The views of a scene show one set of named points, each view turned or mirrored, and shifted as a whole, with a little noise and some points left out.
(in the rows, 128 means zero)

Scene 1
View 1
<230>: [ 94 167 171  78  88  93 129 136 125 116 162 116 173 111 121 147 128  66
  72  88 148 102 111 104]
<333>: [151 104 112 163 128 150 144 101 109  91 117  92 152 149 103 147 111 156
 136 166 128 190 146 116]
<6>: [151 143 145  88 102 110 138 147 112  86 145 151 167 142 154 134 146  81
  96  86 141 125  89  78]
<275>: [127 177 170  57 107  86 118 117 137  93 158 163 162 128 144 136 142  52
  72  72 129 112  94  98]
<159>: [100 131 154 137 112 126 119 110 109 100 157  88 166 122 107 158 125 137
 114 136 134 150 123 115]
<181>: [114 147 155 115  96 107 147 132 122 119 154  93 162 111 117 148 123 106
 100 115 140 152 148 120]
<278>: [ 74 168 178  98 116  93  98 101 122 103 171 117 173 101 141 167 134 100
  96  98 122 122 100 102]
<157>: [138 125 140 124 101 132 143 135 105  96 145 107 163 141 112 141 132 117
 107 126 147 146 121 106]
<49>: [145 105  98 140 114 157 149 116 102  89  94 107 164 169  86 138  89 114
 103 157 153 134 113  91]
<301>: [159 119 124 125 104 145 151 115 120  97 126 109 146 160  73 123 111 109
  96 148 150 153 144 127]
<229>: [130 148 142 103  93 112 158 131 129 124 133 102 158 126  94 135 106  82
  82 121 150 136 151 121]
<293>: [ 45 172 160  91  69  84 155 152 122 159 137  69 194  81  95 164  83  57
  61  99 166  81 138 103]
<132>: [127 165 169  87 107  87 130 129 128 102 167 135 163 111 159 148 149  85
  99  80 126 144 117 100]
<116>: [136 144 131 113 105 117 154 116 128 115 123 109 156 131 102 138 103  93
  95 129 137 151 148 116]
<37>: [114 141 146 112 118 114 118 120 108  88 144 129 175 128 154 158 134 107
 110 105 129 132  88  78]
<209>: [109 121 124 147 101 134 160 126 109 124 118  68 170 123  88 154  89 126
 110 151 149 152 155 113]
<20>: [106 143 138 118 106 113 141 116 119 116 129 100 169 121 110 151 101  99
  96 125 141 135 132 105]
<36>: [144 139 122 104  96 119 163 141 118 113 109 117 165 142 110 135  99  75
  86 119 151 128 129  95]
<216>: [ 71 163 161  86 107 107 104  97 125 105 145 117 176 123  97 156 103  73
  71 114 141  84  92 100]
<214>: [138 129 136 108 112 128 126 125 106  79 139 136 168 149 136 143 135 102
 103 111 139 128  87  82]
<172>: [ 97 166 174  89  79  90 146 149 126 131 166  97 172  98 118 148 126  77
  78  91 152 120 138 116]
<291>: [172 138 119 110 105 117 170 126 129 109 111 124 150 143 115 130 106  85
  99 124 137 166 153 110]
<62>: [ 69 155 169 101  77 104 134 149 112 129 163  81 182 102 100 157 118  87
  75 103 162  94 120 107]
<207>: [134 163 162  79 129  97 101  95 133  72 154 171 161 135 166 145 149  82
 100  85 110 136  79  89]
View 2
<293>: [121 139 173 111 153 168 130 222 141 105 115 190 206  92 147 120 133 179
  62 121 158 206 141  97]
<301>: [ 74 168 133  34 115  99 137 154 136 107 151 162 139 133 160 148 160 151
 140 182 124 111 170 133]
<159>: [122 162 148  76 142 120 144 123 117  98 132 164 154 110 144 178 177 120
 117 183 137 166 162 139]
<49>: [ 90 170 169  31 141  89 149 145 134  94 178 183 172 142 179 132 153 126
 136 181 138  95 185 141]
<291>: [ 58 172 138  71 116 122 145 149 149 121 183 171 132 142 148 131 150 146
 138 160 101 127 159 103]
<172>: [114 145 138 102 124 159 128 185 136 112 132 169 152  89 124 141 143 152
 101 125 128 197 121  99]
<278>: [150 150 129 124 141 108 142 144 116  86 142 158 160  91 123 159 167  99
  87 140 125 206 130  94]
<37>: [138 157 150  94 143 106 147 126 120  86 181 171 157 103 136 143 156  80
 121 143 118 164 136 111]
<216>: [144 145 133  98 142  80 138 192 124  74 139 165 186  99 150 131 155 123
  75 135 140 174 142  91]
<116>: [ 72 167 140  74 125 126 142 158 141 118 149 168 148 134 150 144 158 156
 118 170 120 145 165 111]
<20>: [101 161 152  87 139 126 145 155 134 103 150 172 167 121 149 144 158 136
 104 159 130 162 161 112]
<62>: [138 141 157  86 139 149 128 191 129  96 121 176 175  79 140 143 143 149
  92 131 151 191 130 119]
<230>: [133 142 134 103 128 124 130 191 132  93 146 167 158  85 130 129 143 133
  98 115 128 190 115  89]
<181>: [ 99 160 142  89 128 148 139 148 134 116 138 166 143 110 136 159 158 142
 117 160 124 175 147 117]
<214>: [129 158 145  69 132  95 144 137 125  87 189 172 147 106 144 135 150  89
 140 141 116 137 135 117]
<209>: [ 82 168 176  62 148 146 145 143 135 115 135 181 170 136 165 159 162 157
 115 191 146 144 186 146]
<36>: [ 84 162 153  68 129 122 141 174 146 108 178 180 159 127 156 117 137 143
 126 142 119 132 151 107]
<207>: [137 157 107 119 124  69 147 133 123  81 197 154 131 103 119 135 159  68
 119 123  90 171 117  72]
<157>: [106 159 148  55 126 123 137 137 128 103 160 170 141 108 145 154 156 121
 141 162 126 140 149 136]
<6>: [124 154 137  81 121 110 139 147 133  94 203 174 134  97 130 122 136  91
 145 114 102 148 110 100]
<132>: [123 154 122 117 121 130 139 141 130 105 172 161 128  95 113 145 153 103
 121 127 100 189 114  87]
View 3
<209>: [166 162  62  96 185 141 136  75 109 137  87 132  90 161 141 148 112 112
 156 119 130 170 111  98]
<333>: [162 168  92 133 167 128 142  82 104 125  78 126  60 207 116 153  86 130
 152 159 152 163 100 136]
<291>: [165 155  84 130 186  91 114  99 108  95  92 136  96 153 113 144 120  86
 143 136 133 119 144 133]
<37>: [135 166 125 134 191 143 112 150  83 129 103 140  72 129 134 135 133 114
 132  56 169 138 115 147]
<159>: [156 169  87 129 183 162 131 106 105 145  66 138  83 141 129 151 120 132
 143  90 168 169 103 132]
<216>: [171 185  95 130 189 140  75 151 128 135  92 141  92  75 161 149 148 126
 130  32 142 160 134 109]
<278>: [155 166  86 139 204 171  92 156  91 138  71 131  82  86 131 147 151 122
 124  32 185 145 113 138]
<214>: [130 173 140 139 177 120 117 140  97 122 107 152  81 135 132 134 127 109
 137  73 154 135 125 153]
<157>: [141 163 102 125 176 130 142  96 107 131  83 153 101 144 125 140 122 107
 151 103 150 152 122 136]
<275>: [148 161 115 152 201 115  74 171 100 103  90 151 105  64 120 138 165  89
 120  34 166 105 155 156]
<207>: [144 166 134 169 195 124  77 182  84 105  88 139  70 103 113 141 144 110
 116  49 186 106 134 176]
<6>: [121 160 139 141 188 110 115 147  88 110 109 160 101 114 122 128 145  86
 134  59 157 112 144 162]
<36>: [151 164  96 112 188  97 113 110 110 109 115 144 104 131 138 136 135  83
 146  96 119 130 146 117]
<230>: [150 162  89 125 204 139  99 140 107 127  87 151 122  64 140 139 163  92
 133  31 152 136 142 125]
<20>: [163 165  77 114 194 137 108 114 105 129  92 132  90 126 139 145 133 106
 142  84 141 149 126 112]
<229>: [165 159  68 116 193 114 112  99 117 115  84 143 117 111 128 146 140  88
 145  98 130 139 146 114]
<132>: [137 145  94 141 209 141 107 146  77 114  79 144 100  94 108 136 156  88
 126  54 181 111 133 159]
<293>: [165 160  36  70 219 159 102 110 113 147 100 138 132  57 170 137 170  84
 145  20 118 162 141  64]
<181>: [154 150  64 118 200 149 125 102  97 127  70 139 108 119 118 145 138  99
 142  88 159 144 123 127]
<301>: [166 173  98 136 163  95 126  84 133 113  79 151  99 151 123 150 110 112
 153 137 130 151 136 131]
<116>: [169 160  73 122 190 111 110 101 110 111  85 135  96 133 123 146 126  97
 143 112 137 136 137 121]
View 4
<157>: [134 143 155 120 139 141 112 148 141 168 127 108 134 152 130 141 126  96
 130 170 101 112 117 117]
<159>: [124 156 139 120 164 125 106 151 137 157 136 113 139 149 121 126 138  74
 153 151  94 103 100 154]
<293>: [108 123  92 150 116 148 140  90 112 153 158 175  89 109  95 119 106  74
 187 220 116 175 133 181]
<291>: [139 120 179 141 114 146 109 102 147 183 140 126 147 168 114 148 112 136
 118 163 136  98 115 115]
<172>: [121 126 140 144 112 137 129 121 133 158 153 175 124 136 106 153 104  46
 147 210 110 142 132 164]
<132>: [120 135 167 149 100 111 106 134 151 129 132 161 154 147 105 154 100  47
 113 201  90  98 141 136]
<49>: [131 141 134 117 143 152 110 119 127 179 117  63 125 151 125 109 137 163
 141 152 118 112 107  90]
<36>: [128 123 151 142 108 150 120 103 135 171 133 123 123 147 113 138 112 132
 132 188 126 124 127 109]
<209>: [140 146 139 126 166 149 106 116 140 181 150 117 115 148 130 120 143 132
 177 148 125 122  89 152]
<116>: [127 125 155 138 127 142 117 105 137 177 145 128 143 159 107 138 117 116
 137 161 131 108 111 139]
<214>: [121 143 150 129 116 125 107 143 139 137 109  97 141 144 116 129 116  96
 113 186  86 103 136  92]
<37>: [118 154 145 138 119 109  98 140 145 119 114 119 140 137 116 122 119  79
 125 190  72  96 132 113]
<229>: [126 121 148 136 121 151 128 107 131 181 147 140 133 151 106 144 110 101
 139 178 135 127 118 142]
<181>: [130 138 156 136 138 135 111 129 144 166 151 148 137 151 117 145 121  76
 146 173 114 117 110 159]
<275>: [ 96 113 147 152  70 113 128 119 130 125 119 148 161 142  78 145  80  45
  93 216  99 107 162 122]
<333>: [146 159 166 113 177 136  88 140 153 184 134  79 149 173 138 122 152 143
 145 114 115  77  78 125]
<62>: [116 134 112 131 129 141 136 133 120 153 146 155 106 121 109 133 113  49
 167 210 101 159 132 164]
<216>: [ 84 127  94 136 112 120 139 117 108 134 122 118 138 123  75 105 104  60
 143 194 102 125 140 150]

Which points are out of place in each view (at most two, in the order of its rows)? Write - if all are in place.
view 1 -> -
view 2 -> <116>
view 3 -> <291>, <157>
view 4 -> <293>
